Points on a hilly landscape, in no order, each with its height.
A climber steps from a point to the highest of its 6 nearest points, and stops where none of them is higher. Distance is the straight distance between rows; heights are no part of it.
q117 (h 5.14): [ 30 101 151 120  99 137 125  94 106 133 116  77]
q497 (h 5.69): [206 180 109 151 172 124 125 168 130 135 121 146]
q347 (h 7.58): [156 144 113  99 129 119 144 164 145 112 160 139]
q727 (h 7.22): [ 97  55 117 181 134 112 123 128 120 157 149 155]
q195 (h 8.26): [197 106 111 133 171  89 128 160 143 137 141 183]
q966 (h 5.57): [ 32  86 139 128  92 137 133 108 107 121 141  91]
q66 (h 4.13): [139 133 140  91 125 120 135 114 140 114 102 124]
q248 (h 4.89): [ 28 109 161 130 108 139 120  82  94 136  93  63]
q397 (h 3.09): [108 107 144 160 143 117 122 141 104 165 116 114]
q564 (h 6.11): [127  81 132 110 129 100 131  90 153 124 109 163]
q239 (h 3.70): [116  67 132 163 137  99 117 104 134 150 117 162]
q225 (h 5.76): [ 84 184 134 168 120 173 112 154  80 157 128  61]
q407 (h 8.42): [151 151 126  96 124 128 145 162 149 110 149 129]
q718 (h 6.61): [129  57 122 106 119 108 147  93 163  97 141 190]
q241 (h 8.97): [134  76 127 104 115 105 139  89 151 109 131 184]
q345 (h 0.93): [141 148 149 114 130 136 122  98 131 126  86 111]
q515 (h 5.71): [119  66 130 127 136  99 126  90 137 133 113 175]
q384 (h 5.94): [ 44 146 148 124  95 167 124 124  94 126 121  52]
q653 (h 2.74): [140 143 146 103 122 132 134 105 142 119  95 120]
q839 (h 5.08): [115 190 131 192 131 170  86 143  74 164 107  64]
q139 (h 2.63): [ 76  65 110 176 114 116 136 142 116 150 169 138]
q461 (h 6.52): [163  92 101 108 135  98 141 164 149 127 195 190]
q811 (h 0.26): [134 165 154 135 138 134 106 105 110 142  74 108]
q584 (h 6.43): [163 201 112 133 122 157 134 150 130 108 141 107]
q524 (h 5.80): [ 41 129 149 116  98 148 123 114 101 125 124  60]
q871 (h 5.97): [ 46 126 135 125  98 154 127 135 104 131 140  74]
q665 (h 5.75): [147 193 125 113 113 158 128 120 136 104 109  99]
q825 (h 6.13): [ 48 118 137 121 103 139 128 137 105 132 138  74]
q176 (h 2.20): [102  89 137 168 140 108 117 134 109 171 133 122]
q834 (h 7.26): [ 75 113 135 144 112 124 127 159 101 157 148  92]
q201 (h 2.30): [130  99 150 127 142 113 118 108 124 144  99 133]
q976 (h 6.86): [149 115 112  93 126 109 146 162 151 113 166 147]
q659 (h 4.97): [100 128 142 160 130 132 117 147  96 170 122  87]
q180 (h 5.62): [140  95  98  92 122 107 142 149 163 112 179 177]
q281 (h 2.04): [226 158 122 118 184 104 122 128 155 114  93 172]
q11 (h 7.34): [153 187 129 112 115 153 135 138 137 103 127 113]
q558 (h 4.01): [144 198 138 148 118 167 106  79 112 113  85  90]
q589 (h 7.35): [182 123 107 121 158 103 139 182 138 132 164 160]
q428 (h 7.36): [209 129 115 133 176  98 131 161 140 140 127 172]
q473 (h 6.38): [122  61 115 125 123 108 138  80 159 108 127 209]
q398 (h 4.83): [143  68  94 107 125 108 148 137 165 101 186 199]
q676 (h 6.70): [181 164 111 123 149 125 135 177 139 130 156 137]
q197 (h 1.66): [132 122 155 119 127 117 122  98 126 132  90 124]
q254 (h 0.94): [128 159 153 162 143 143 103 120 100 166  91  94]
q643 (h 3.76): [137 207 128 202 127 175  84  91  76 143  88  70]
q226 (h 4.30): [142 171 134  99 117 142 129 114 130 109 105 103]
q860 (h 5.68): [ 55  83 125 146 100 139 132 134 117 135 167 108]
q739 (h 2.78): [143 181 148 158 133 157 101 101 105 139  74  93]
q218 (h 6.83): [161 188 112 121 125 146 141 162 133 113 143 116]
q674 (h 6.67): [198 145 108 129 170 105 133 175 138 141 138 156]
q605 (h 1.74): [224 170 122 140 189 116 126 132 153 114  94 159]
q135 (h 6.19): [134  80 115  96 114 114 152 118 156 113 148 180]
q480 (h 4.72): [139  74 102 105 122 115 148 123 164 100 170 199]
q751 (h 5.82): [134 107 134  86 117 114 142 107 154 107 130 145]
q103 (h 4.61): [137  63 100 102 120 119 155 115 167  96 172 217]
q191 (h 5.01): [135 122 142  86 123 123 131 118 146 113 123 136]
q194 (h 6.18): [ 63 150 140 136 103 150 124 147  97 147 138  64]
q495 (h 4.40): [151 205 136 137 114 166 116  93 118 108  89  97]
q731 (h 6.80): [173 176 107 132 136 135 133 183 133 122 155 128]

For each start below, name the point where the climber stops.
q66: q241
q653: q241
q226: q407
q201: q241
q497: q195
q398: q241
q665: q407
